Each row is a point on a landscape with many valleys, with its height.
From any point a ball rolls to the lowest of the 2 points nearest to it. It stops when none of these is lower. Distance is the straight distance between rows; heights are no part of it.
nid: [41,25,38,20,12,-27,6,39,53,6,0,-4,18,15,-5,-28,3,27,34,-2]  height 22.3
Mag: [20,14,-40,-34,8,-15,25,-16,0,-42,11,-58,-44,13,-13,13,-33,1,-41,7]  height 37.5
dovo: [-25,17,-36,-32,27,-27,35,3,-51,-3,12,22,-16,-12,-11,-15,-9,-34,-43,-8]  height 30.7
teg: [1,21,-8,41,-17,-2,-14,30,-6,-15,-7,-1,3,32,-14,9,21,8,27,15]  height 23.7
bimug: [-26,11,-17,3,19,-13,30,-12,-71,0,22,41,-18,-28,-4,-10,5,-41,-28,-15]  height 33.3
latir: [14,-23,-27,-22,27,-13,-23,12,71,46,16,5,9,5,-19,-37,-18,-11,4,3]  height 57.1
Duzib: [-4,-13,19,37,-28,35,10,-1,-25,-16,15,41,17,-29,8,34,17,-12,-9,-19]  height 28.7
vilu: [-4,-34,-11,28,-5,14,-5,-2,53,-3,42,17,35,7,9,13,39,-37,-2,1]  height 17.3
bas: [-29,-16,-33,-2,-39,8,-15,30,-18,-4,8,5,12,8,2,11,34,-20,-8,-4]  height 36.3
fen: [-1,11,6,38,50,-14,-21,27,39,6,-5,6,24,30,9,-7,22,-5,13,0]  height 74.0
Nuzu: [9,35,53,22,-18,-4,45,-38,-17,-32,-7,26,15,-26,12,5,-6,9,51,9]  height 58.3
kez: [33,-31,-26,-39,16,-21,-17,-8,66,37,25,-30,-15,-8,-29,-40,-35,5,-2,17]  height 54.0
gika: [12,29,37,-1,-17,9,8,-6,8,-47,19,26,22,-30,-15,20,5,23,46,-4]  height 57.7
safaz: [-33,-3,-18,-25,2,6,-13,19,-9,18,-6,22,13,-9,-6,-15,-12,-10,5,-24]  height 23.4
badum: [5,12,-3,21,16,11,18,25,55,46,4,34,32,11,24,-10,0,-29,-20,-15]  height 11.8
dugu: [0,-8,-2,-12,42,-6,-9,19,57,38,-24,-19,2,14,-8,-15,5,1,-7,22]  height 16.9
migi: [-14,-19,9,47,20,7,3,34,-7,21,-11,35,23,10,42,3,38,-32,-36,-21]  height 48.8
soti: [-2,-1,-61,-18,10,-28,-9,-3,-11,-23,16,-36,-23,31,-19,-4,-13,-7,-13,15]  height 43.4
Tidu: [7,15,13,15,-12,34,2,17,39,47,-9,24,5,-5,1,8,-20,-1,-10,-16]  height 43.0
zunon: [33,-15,-51,-26,0,-57,-22,-22,-10,-50,14,-49,-14,14,-8,-37,-56,25,20,-2]  height 49.2
Zivit: [14,-18,3,23,5,7,-13,-26,42,6,41,-3,9,-5,-7,1,8,-8,25,1]  height 50.7
linis: [26,13,23,50,-7,21,1,7,40,36,-9,37,33,5,26,21,-40,-6,-21,-25]  height 46.3
lupa: [0,15,-43,35,3,10,-12,46,0,43,-12,53,20,40,17,-21,-10,-29,-11,-9]  height 53.0
povi: [-10,11,42,20,-2,10,7,-40,-16,-24,1,9,17,-20,14,4,7,10,46,-10]  height 56.8
vakiz: [37,-40,-38,-8,25,-28,-36,-31,66,-20,15,-49,-33,4,-13,-9,-28,-8,-26,29]  height 61.3
zorok: [-6,6,-3,9,-21,3,33,-14,-28,-49,40,22,19,-20,-10,20,27,-13,22,2]  height 43.1
gam: [17,16,-1,46,18,9,-15,8,20,32,10,25,-6,14,-10,-7,-14,6,16,-8]  height 20.4
rabu: [21,19,-8,37,-25,-10,1,14,6,26,-1,32,22,-2,-5,-26,-45,9,32,-19]  height 12.4
piz: [3,3,-3,-2,-7,-18,7,15,43,-3,25,2,44,8,13,-15,10,-13,26,-18]  height 73.9
Bipiz: [2,2,49,8,-52,36,7,6,3,-12,-27,4,29,0,33,27,27,14,2,-3]  height 52.0
Lis: [2,-25,-13,-33,30,-1,-29,-2,51,21,-17,-39,-20,11,-19,4,-3,2,-25,32]  height 23.8
pid: [-17,3,28,45,29,16,-20,7,-7,11,-36,29,28,-2,18,-3,-12,5,8,-34]  height 77.0
sero: [-20,7,67,-8,-35,26,9,-3,-27,-23,-42,22,17,-25,30,21,22,12,10,-8]  height 55.1
Mez: [-9,3,-15,-5,-62,9,14,23,3,-20,13,1,31,5,10,12,29,-11,17,7]  height 30.3
zad: [-2,-10,21,56,-9,13,4,10,-17,8,-12,39,38,-4,42,15,9,-24,-25,-32]  height 45.0
gegen: [1,-8,25,6,-8,18,20,-14,24,-29,31,9,48,-14,21,13,29,-5,21,-19]  height 28.4
zuzat: [-30,-15,17,-15,16,6,-12,-33,-21,-9,1,-19,0,-17,8,-1,8,-4,4,-12]  height 50.6
mufu: [13,11,-11,34,18,40,-21,26,14,43,4,68,9,16,14,5,-10,-29,-38,-23]  height 51.5
Kup: [-15,-2,18,-10,26,17,2,2,2,-12,29,-7,-20,-13,-18,37,41,-3,-33,2]  height 26.3
gofa: [-21,-2,27,6,-35,-2,26,0,-41,-38,-13,7,26,-6,26,8,48,-12,13,6]  height 27.6
kog: [-19,21,7,30,-11,7,-11,-1,-49,-18,-23,21,-19,-10,-18,6,-4,10,31,9]  height 30.6
Tor: [-24,22,54,-20,-13,5,12,0,-38,-30,-47,9,-2,-10,8,8,26,23,16,15]  height 57.3
devib: [-12,-9,-11,35,-25,22,-28,47,-40,-1,-18,64,18,-11,6,16,4,-16,-35,-33]  height 47.5
Peva: [-33,-4,1,-18,-7,-2,20,7,-85,10,-43,17,-40,-32,-17,-1,4,-8,-23,11]  height 51.2
vek: [-1,13,13,-52,-43,-20,-13,-9,-21,-9,-31,-8,-1,-4,-9,-34,-29,39,56,22]  height 62.7
vufa: [1,44,10,29,29,26,9,16,-16,31,-15,33,-26,0,-20,14,-5,9,-14,0]  height 24.1
temi: [-26,-25,-13,27,-5,14,-35,-10,-11,-6,11,-9,3,8,-2,10,25,-7,15,-3]  height 41.6
tinek: [-6,-15,-8,-34,-28,7,30,-19,25,13,32,-35,2,5,5,7,23,-18,-5,14]  height 37.2
sunu: [2,5,29,18,-55,3,-2,-18,-16,-18,-25,-11,24,18,34,-4,21,19,53,18]  height 15.4
gumav: [2,-9,35,55,-45,16,5,34,-46,-17,-46,30,20,-10,32,40,16,-1,-32,-7]  height 38.8
bol: [4,-16,18,-1,9,-6,-36,-7,21,25,-22,-17,7,9,-2,-26,-10,30,39,3]  height 65.3
Keba: [-14,13,15,53,60,1,-11,2,-8,18,-12,30,9,13,15,-6,10,-8,-1,-21]  height 75.9
lafu: [-2,16,11,11,-26,30,37,10,-1,12,13,4,-17,-3,-8,36,34,1,-15,16]  height 30.2
sugap: [26,12,4,2,-60,7,16,-10,13,10,33,-9,-7,-4,-18,-6,-13,19,47,10]  height 24.2
ved: [-17,-49,-44,-9,37,-2,-49,4,5,5,-10,-22,-18,23,-11,6,9,-23,-46,15]  height 50.4
Kude: [-12,32,6,-30,16,-24,44,-26,-36,-20,-14,-25,-31,-9,-9,-2,-19,2,-6,18]  height 38.2
Bevok: [-5,-24,-14,20,-14,-4,-25,-10,16,-2,14,-34,-2,30,6,6,33,-1,23,24]  height 46.9
Semop: [-12,-10,-21,-27,11,-34,-18,11,33,-2,5,-24,35,17,7,-35,1,-5,27,-8]  height 75.2
lesun: [2,-6,8,25,-5,27,18,3,25,27,10,1,-3,13,11,20,34,-15,-13,11]  height 24.7
fenif: [21,14,20,66,11,-10,-19,33,38,-17,-2,12,40,30,14,7,10,8,22,-7]  height 73.0
miru: [0,-6,-24,-67,-2,-10,22,-16,-26,-62,-17,-40,-28,-11,15,8,-27,-1,-62,-9]  height 27.8
luma: [21,-21,20,-19,0,-6,-44,-26,20,8,10,-34,-14,-7,-20,-20,-23,40,38,9]  height 67.7
nuzav: [4,8,19,1,24,-32,-10,-2,-4,13,-28,-20,12,13,10,-47,-14,36,49,0]  height 66.8
Zaru: [-6,-37,-21,10,-30,31,5,-4,28,10,54,11,12,-3,6,25,41,-35,-22,-1]  height 23.9
guzi: [-36,-15,10,12,32,4,-26,28,-26,7,-27,11,9,1,9,4,33,-5,-17,-14]  height 59.2
pon: [14,-20,-28,-18,63,-26,-33,-14,71,28,23,-4,-6,-1,-22,-27,-22,-20,-19,9]  height 59.9
Div: [-7,-8,-25,5,33,7,-11,35,43,32,18,35,3,21,2,-3,38,-49,-44,7]  height 53.1
ris: [9,2,32,-11,-11,11,9,-25,34,17,19,11,23,-37,-1,-14,-24,9,34,-32]  height 36.8
doril: [30,9,-9,15,-38,-8,8,-13,4,32,40,8,-14,-18,-30,-37,-37,16,47,-8]  height 28.1
fimik: [-2,0,-13,-88,-9,-10,8,6,20,4,-21,-47,-10,9,-5,-10,-22,14,-12,11]  height 27.3
gike: [-16,7,4,10,-24,19,20,48,-33,16,-17,32,-14,-8,1,22,33,-4,-40,-5]  height 25.7
napi: [-19,33,-24,20,2,-17,17,11,-33,-9,-1,7,-9,13,-13,-5,6,-16,11,11]  height 49.8
lovok: [-2,15,-1,-39,-13,-2,-20,7,8,-3,8,2,-5,-24,-33,-12,-30,22,34,-9]  height 67.6
Zipuz: [-21,20,-11,9,14,15,12,24,-46,20,-8,29,-28,-4,-16,4,12,-11,-30,2]  height 19.6
Rogev: [20,9,-25,-33,2,-22,-12,10,4,18,9,-15,-19,3,-38,-31,-42,28,24,3]  height 69.7
fati: [-9,25,-12,-1,-10,-17,44,-23,-32,-42,35,-15,-13,-2,-13,15,24,-15,12,22]  height 46.2
leka: [-14,-27,-28,-41,23,12,-7,-2,43,54,-2,-12,1,6,-1,-19,-8,-24,-27,-1]  height 35.2
goper: [49,-5,11,58,-6,-9,-23,28,69,-23,25,16,49,19,2,10,8,7,26,-1]  height 72.2
fasun: [-19,-15,-25,-58,15,-30,-4,1,4,2,-21,-39,30,16,13,-41,-20,2,10,-4]  height 76.4
Tusas: [20,-8,15,48,-2,42,-11,13,39,30,4,54,25,2,27,27,-8,-28,-43,-22]  height 49.3
Barar: [-8,8,26,-23,1,-2,14,-31,18,-23,37,3,38,-28,7,-9,4,0,36,-24]  height 32.8
ves: [-32,-26,-17,-14,44,-1,-31,25,-4,17,-33,-5,16,15,3,-11,13,-3,-12,-1]  height 57.0
fope: [-5,18,-25,-32,20,-7,19,-27,-25,24,-4,-7,-32,-18,-29,-17,-55,7,2,-3]  height 41.9
loso: [23,32,51,19,-3,-3,23,-23,2,-2,-4,17,9,-33,2,-17,-28,28,50,-13]  height 59.5
Teki: [-17,-13,0,8,10,-25,25,6,-86,7,3,51,-33,-47,4,-2,31,-28,-44,-17]  height 36.4
Fotar: [0,4,-47,-20,52,-32,24,-18,-6,10,-1,-33,-18,29,4,-21,-40,-14,-33,2]  height 26.5
Rigo: [-9,-6,8,-1,18,-5,-15,-39,9,7,20,-21,-2,-10,-3,-10,-10,7,29,-10]  height 46.0
zopo: [27,-24,-10,-3,13,-33,-42,-37,25,-39,25,-59,-23,24,-3,-6,1,19,15,25]  height 54.2
vum: [-24,-49,-24,1,9,14,-63,13,18,10,-7,-14,-12,11,-16,16,32,-15,-23,25]  height 46.4
dibi: [-8,16,-22,-17,-24,-1,17,-25,-24,13,18,-2,-20,-19,-26,-7,-29,-4,19,2]  height 37.4
zag: [18,2,32,51,-48,33,-7,22,-11,-22,-25,29,32,-6,15,51,-9,9,-21,-4]  height 44.2
Bovub: [16,33,47,17,2,33,23,2,23,21,-14,11,-5,-13,-6,24,-8,26,9,-1]  height 22.4
Bufu: [25,-20,-42,-10,20,-58,-34,-2,7,-19,20,-43,-7,23,-20,-44,-31,16,25,7]  height 47.6
Nubu: [3,-8,26,36,-41,28,17,11,-23,8,-19,48,40,-30,36,29,-14,-23,-38,-35]  height 39.5
Pekul: [7,-7,-69,-29,12,-16,-8,-7,-20,-53,-4,-41,-34,17,-10,10,-39,-1,-47,-2]  height 40.4
Repi: [-11,-11,-17,12,38,5,-8,39,-45,43,1,51,-21,8,13,0,39,-25,-55,-14]  height 41.7
sapal: [-4,17,16,-69,-2,-3,-9,19,22,-1,-24,-24,1,1,-6,-6,-2,30,11,11]  height 22.5
tila: [-35,-1,18,-49,-27,-29,0,-25,-54,-57,-25,-13,14,9,29,-11,30,4,14,23]  height 19.3
simed: [0,-6,-3,18,14,32,-11,-2,20,11,38,21,-20,-6,-29,35,32,-15,-26,6]  height 33.2
lebur: [6,-11,-38,-34,71,-28,7,-10,23,39,-9,-19,3,20,-1,-38,-37,-9,-16,-1]  height 24.3
nitib: [5,24,-22,-3,-44,3,32,21,14,13,24,6,9,10,-9,1,8,-9,20,8]  height 24.8
Nire: [-14,20,23,24,-10,22,13,-3,-27,-1,-8,43,5,-28,3,15,-4,-10,2,-21]  height 22.6
tela: [13,17,38,39,24,-7,-18,4,8,12,-32,6,18,0,7,-25,-25,36,49,-14]  height 67.8
Zutim: [22,5,-18,-49,16,-15,35,-35,1,-58,-25,-61,-30,5,30,-4,-45,7,-41,-10]  height 31.7
Gevut: [11,-11,23,-46,15,-4,6,-51,29,14,7,-52,-18,-13,3,-16,-27,22,6,1]  height 47.4
tup: [-4,12,30,-38,32,-14,13,-33,1,-43,10,-43,-15,-1,7,21,16,16,-11,12]  height 20.0
zub: [43,-31,19,-9,-12,-29,-34,-35,36,-23,31,-59,-13,24,1,-21,14,36,35,34]  height 52.2
lavab: [-23,13,-16,-1,-12,19,25,6,-34,59,-35,33,-4,-5,4,-25,-27,-16,-7,-9]  height 47.0
pesak: [-10,16,-42,-31,55,-26,39,-12,-38,-1,5,-12,-29,10,-3,-9,-24,-24,-59,-6]  height 28.6
Raku: [22,14,6,57,1,20,13,-2,25,25,22,15,-10,21,-5,18,13,-2,6,12]  height 24.9
tefam: [-20,8,8,-22,-30,-15,12,-9,-32,-50,2,-1,20,2,7,1,26,-2,35,11]  height 23.2
dufur: [0,8,-10,16,-5,23,9,-3,0,-22,54,12,-1,-14,-24,34,29,-8,3,-1]  height 39.0
febov: [-11,-1,-5,-28,5,33,5,25,33,61,-11,16,-3,-2,-6,-6,-6,-10,-23,-5]  height 39.4
nutu: [-9,-33,13,15,6,14,-9,4,31,-34,33,3,42,1,20,27,58,-16,2,-8]  height 23.1
mut: [-28,-2,-18,-15,23,-12,-13,12,-16,-39,27,7,10,-8,-16,10,25,-17,-13,-17]  height 61.1
rulef: [-19,7,8,-41,-40,7,-13,-13,-24,-3,-21,13,1,-34,-22,-21,-38,19,50,-6]  height 65.0
bup: [-14,28,-32,2,11,-43,31,-13,-36,-29,15,-31,-9,22,-2,-14,6,-17,9,16]  height 48.0
Nirod: [-5,23,1,12,-11,7,5,13,-4,9,-11,32,16,-14,-6,-5,-23,1,21,-24]  height 17.1
Zirod: [-9,-14,0,23,12,10,-14,53,-45,31,-19,60,0,-9,18,7,20,-19,-49,-34]  height 43.9
sibak: [-6,-11,-22,-49,-3,-13,25,-32,-18,18,-31,-59,-16,13,18,-17,-34,9,-12,9]  height 40.3
betad: [12,10,-46,-3,-28,-8,5,-14,-14,37,24,4,-21,-4,-26,-37,-45,-1,33,3]  height 32.3
Fopa: [-9,-22,-2,27,-14,18,21,4,-39,20,24,27,-9,-16,16,17,41,-24,-34,-15]  height 40.7
kisub: [-24,0,49,-8,1,20,11,-35,-22,-18,7,7,5,-42,4,17,16,5,11,-12]  height 54.3
Nefod: [-6,12,-10,-57,-35,-20,-16,-17,-43,-37,-29,-19,-24,3,-15,-13,-25,27,29,37]  height 61.2
rep: [19,15,8,-8,25,-19,11,34,48,31,-10,-20,9,20,-7,-25,0,22,23,10]  height 19.8
vadi: [38,10,23,38,-40,-1,-28,12,18,-17,2,13,12,-1,-14,-1,-17,40,49,-4]  height 70.6
tolo: [-17,-19,-26,-32,8,-2,-13,-7,20,29,13,-6,9,-9,-6,-26,-24,-15,8,-18]  height 29.7
fopi: [8,-14,17,20,-21,16,44,20,-39,26,17,52,-5,-40,22,30,45,-18,-52,-25]  height 45.8
Vir: [-2,11,6,-57,5,-16,21,-29,-25,-64,1,-44,-25,-8,5,20,1,7,-36,7]  height 24.0
Vefo: [-36,-5,-7,-16,-12,11,21,19,-66,46,-43,25,-15,-21,-2,-12,-2,-12,-25,-8]  height 49.1
davo: [37,13,2,11,-64,11,15,23,40,6,27,5,15,4,-9,6,-5,10,29,3]  height 20.2
difa: [-10,12,33,-3,20,17,8,1,9,18,-19,-19,-13,2,1,11,10,22,4,6]  height 17.0
tir: [-13,-19,0,-24,17,-8,18,6,-54,22,12,5,-48,-37,-3,16,27,-9,-68,-11]  height 49.5
lumat: [-18,-27,26,14,-7,29,-20,27,19,30,-46,-1,21,10,27,8,24,-1,-9,-4]  height 80.1
zotim: [22,-22,10,16,-24,-8,-39,-16,31,-19,25,-31,2,26,-4,-1,27,24,49,27]  height 50.2
dadip: [9,-2,18,23,-74,9,20,-9,-11,-29,-11,11,46,7,40,7,11,2,37,7]  height 19.9
gol: [-2,-10,3,28,-73,14,22,8,-22,-20,-16,32,53,-8,37,10,-11,-23,8,-15]  height 25.8
sedu: [-12,26,11,-6,13,-12,-7,-6,-37,-19,-29,-13,-18,3,-13,-7,-7,24,32,18]  height 34.3
roso: [-19,16,7,-25,24,-16,18,-23,-53,-9,-49,-34,-29,2,-1,-11,-14,17,5,25]  height 36.5
fofit: [-2,6,42,40,-53,9,32,10,-48,-38,-37,21,26,-3,39,29,34,-2,-1,11]  height 32.7
fezip: [21,-39,-48,-37,64,-25,-18,-31,12,-8,-38,-41,4,14,7,-27,-68,10,-24,-17]  height 78.6
gor: [24,9,-30,-44,-12,-63,1,-37,-24,-70,8,-42,-17,4,-4,-27,-45,12,22,10]  height 50.3
vosiz: [4,16,4,17,-33,-12,-1,12,-10,-5,-24,-25,0,40,10,-9,22,17,42,31]  height 19.7
gubun: [-33,-11,34,4,8,15,-32,12,-34,-15,-44,-2,0,-3,12,12,26,18,7,1]  height 59.8
zude: [2,-1,-24,-59,-31,-8,19,-5,25,15,18,-39,-7,0,-7,-11,-14,-2,4,12]  height 32.2
Zug: [27,16,37,54,10,1,-25,28,30,12,-29,24,30,5,5,-2,-40,29,18,-23]  height 68.8
Vak: [-23,-13,-4,-40,2,-11,38,-29,-62,-2,14,-7,-39,-45,-2,4,-2,-23,-57,-15]  height 46.1
Bila: [-35,-18,0,-49,-27,-6,-1,-6,-66,-32,-22,-16,-28,-20,-2,12,17,-2,-24,8]  height 56.5
sasub: [-4,14,18,17,-54,32,45,26,-30,-3,-20,19,-9,-11,-5,35,31,-2,-21,15]  height 32.5
rud: [5,-4,-21,-47,-5,-13,27,-17,13,44,-8,-40,-14,5,-4,-33,-35,6,8,9]  height 36.7
nezo: [27,0,13,-8,-32,-13,-35,-5,0,-7,6,-19,-13,4,-22,-23,-8,45,55,14]  height 69.5
gug: [-23,-18,-8,-65,-38,-2,-25,-27,-49,-47,-19,-31,-23,-10,-1,5,-12,14,0,14]  height 59.1
lupap: [-23,-20,-5,33,-9,29,-18,-1,-24,15,15,26,-4,-9,1,18,20,-17,-9,-14]  height 35.4
nes: [-3,14,-20,-19,1,-43,15,-42,-36,-50,7,-41,-20,6,2,-15,-23,2,16,16]  height 49.6
gat: [-18,24,-10,-29,21,13,30,-8,-31,46,-19,16,-25,-16,-16,-19,-31,-7,-15,-4]  height 44.8
Rega: [27,14,33,51,-21,7,-37,15,14,-27,-18,24,40,-4,6,20,-31,27,25,-20]  height 69.8
porol: [12,-9,-58,-7,35,-46,-26,9,23,-4,15,-32,-9,36,-21,-24,-13,-8,0,19]  height 45.9
Ros: [1,1,29,-13,26,17,14,-8,31,-32,34,-24,-8,1,-10,35,49,7,-9,18]  height 20.5
lupu: [30,21,25,2,-7,-13,7,-21,10,-48,50,6,11,-16,-29,5,9,31,53,1]  height 56.7
tusug: [-9,8,-7,32,69,-10,-16,-6,19,24,-4,-1,-3,28,0,-11,14,-11,-2,6]  height 74.9
fug: [21,-49,-40,-29,43,-16,-61,-21,53,-16,-18,-41,-20,6,-14,-5,-36,-2,-28,17]  height 58.5
rer: [-20,-12,17,-21,-28,0,12,19,-72,-12,-20,10,-34,-35,-11,21,37,3,-30,10]  height 53.8
kemu: [-14,2,-24,17,11,14,-21,14,9,-2,36,45,20,-2,-4,4,10,-32,-8,-31]  height 55.5
bokur: [28,27,18,32,18,7,5,-10,25,-25,57,23,2,-18,-30,18,2,16,31,-7]  height 55.4
tober: [14,16,11,9,10,-6,17,35,60,41,-17,14,25,13,11,-26,-17,2,9,-13]  height 16.1
Duseg: [9,-2,-22,1,45,-17,6,-14,25,60,12,-1,2,13,-1,-42,-28,-9,9,-4]  height 20.6
ruras: [23,-10,-22,2,28,-12,-2,-52,9,-22,13,-67,-51,18,-4,7,-28,10,-20,18]  height 54.6
nuget: [30,-2,-4,39,5,15,-6,-9,47,-9,61,28,18,-3,-17,18,17,-2,24,-14]  height 53.6
Vol: [6,14,8,37,-15,20,44,16,19,40,6,23,20,14,31,7,15,-30,-28,-10]  height 17.8
fas: [29,5,-3,30,5,-24,-5,21,54,-18,46,19,47,5,0,-14,4,-3,37,-23]  height 72.9
zul: [37,-22,-24,-9,10,-28,-15,-51,12,-66,16,-67,-33,20,13,5,-23,15,-12,14]  height 56.6
Firu: [-11,-9,0,18,-74,20,29,12,-41,5,-16,54,29,-33,26,7,-19,-33,-16,-24]  height 32.4
dat: [-15,-24,23,2,7,17,-49,-7,2,7,-38,-23,1,11,11,-1,18,26,24,15]  height 62.8
Ledig: [-15,20,-38,36,-1,2,-5,27,-32,19,-6,33,2,27,0,-13,-1,-22,-2,-4]  height 51.7
Sezi: [12,38,8,38,-28,-12,5,11,-24,-22,-11,8,-5,12,-19,6,-4,20,50,20]  height 26.9
meze: [16,22,-10,14,-11,-6,-14,15,-3,16,7,0,-19,9,-33,-16,-22,30,42,9]  height 71.1
sipem: [5,15,42,-17,43,-5,-2,-21,35,-24,18,-34,-7,0,-10,17,23,25,9,11]  height 15.9
dera: [0,-10,-39,-6,15,3,0,-37,-11,17,9,-40,-45,17,-6,5,-18,-8,-23,16]  height 50.5
vomi: [-18,8,25,-53,18,-9,-23,15,10,-29,-26,-28,3,18,3,9,30,27,-5,15]  height 17.6
pir: [16,41,13,54,-7,31,10,20,-5,10,0,35,-12,10,-11,32,0,3,-13,4]  height 27.7
ruv: [2,-49,-53,-15,49,-5,-64,-4,48,18,-7,-12,-14,15,-23,-6,-14,-22,-35,28]  height 54.4
zami: [-28,28,-2,-15,4,-13,43,-16,-58,-16,-6,13,-28,-26,-16,-4,-11,-22,-3,15]  height 40.5
Tukel: [45,35,53,21,-12,-2,14,21,44,-4,9,9,14,-9,-10,-2,-7,41,33,-3]  height 24.4
dazo: [-10,7,19,-1,21,16,3,-19,20,22,24,8,5,-29,-8,-1,-9,-1,10,-26]  height 40.8
donan: [-15,16,-5,1,16,3,11,17,-12,-31,38,49,20,-29,-16,16,19,-23,-14,-32]  height 58.4
raram: [-12,-22,-11,8,19,-20,5,33,-79,31,-8,36,-31,-21,13,-2,41,-12,-52,-20]  height 39.3
gusa: [-4,-18,-35,-2,14,8,4,-15,-19,22,20,-27,-49,12,-5,19,16,-20,-60,17]  height 46.5
nedom: [-23,-4,12,-53,-4,-30,7,-13,-54,-46,-36,-41,-5,19,29,3,26,6,-19,26]  height 16.5
vebo: [16,6,-8,27,8,4,-5,-8,11,55,-2,14,3,4,-6,-34,-40,7,30,-13]  height 16.3
Genu: [-8,4,12,-34,11,3,32,-42,-6,20,-6,-48,-23,-7,10,-2,-11,9,-5,10]  height 43.6
meten: [11,-12,41,47,-28,43,-10,13,26,2,-25,10,31,3,32,38,3,9,-10,-9]  height 48.2
tav: [-12,-22,-17,-23,-10,18,18,-18,6,8,29,-32,-30,0,-9,23,17,-18,-38,16]  height 42.1
peti: [1,9,-11,23,-36,45,-8,34,3,10,17,41,-7,-5,-17,37,17,-13,-27,-3]  height 35.3
nofud: [51,-15,29,45,-17,-3,-26,5,50,-10,29,0,21,7,-1,-7,8,30,44,-2]  height 71.4
kima: [-18,-26,-25,7,-21,27,-38,40,21,17,-2,8,5,21,-10,16,32,-18,-18,8]  height 41.4
Pamol: [-29,-1,8,-25,0,-20,49,-25,-72,-34,4,12,-30,-47,-12,8,10,-27,-26,3]  height 42.8
bidak: [-5,35,45,-7,-29,6,6,7,-12,-38,-25,22,11,-15,-7,13,-1,21,36,8]  height 58.9
rofa: [41,37,41,45,-24,18,29,7,23,0,2,18,16,-9,3,23,-20,23,16,-4]  height 26.0
Tebu: [-11,-12,23,25,25,22,-29,9,31,36,-30,8,14,2,16,-5,-4,4,6,-11]  height 78.5
sot: [10,24,56,-2,18,3,10,-8,37,-4,-2,-15,6,3,8,9,23,29,28,11]  height 11.7
rav: [-6,-8,-36,16,10,26,-34,16,22,41,21,48,6,13,-7,-7,0,-35,-18,-14]  height 53.2
Kidi: [5,-31,0,26,-39,44,-5,27,28,9,27,31,12,-7,4,43,41,-20,-36,-1]  height 29.8
safog: [-21,-15,-22,-7,51,3,-31,29,31,30,-8,18,2,17,-9,-9,12,-24,-28,0]  height 54.9
Pob: [-11,-12,-7,27,21,7,-2,42,32,33,-15,21,22,31,26,0,39,-36,-35,7]  height 51.4
kudib: [-25,-13,5,-44,11,-6,-14,-3,-19,-25,-26,-47,-11,17,13,5,21,7,-29,16]  height 13.0
mise: [36,-19,-1,-44,22,-24,1,-25,46,22,7,-52,-26,-2,-16,-32,-43,24,-1,14]  height 50.9
Mati: [42,-2,-38,-26,25,-5,21,-21,19,-48,-27,-60,-47,20,13,5,-52,18,-50,1]  height 34.4
zim: [-9,-29,-46,-39,42,-29,-16,-13,-10,-5,-31,-38,9,19,6,-28,-43,2,-5,-3]  height 77.6

For each start below, name the point where the ball stops.
Tor | kudib
lupa | rabu
rulef | davo
dat | sunu
donan | rabu
Nuzu | vilu
Vak | sunu
Zirod | rabu
tir | rabu
lupu | vilu
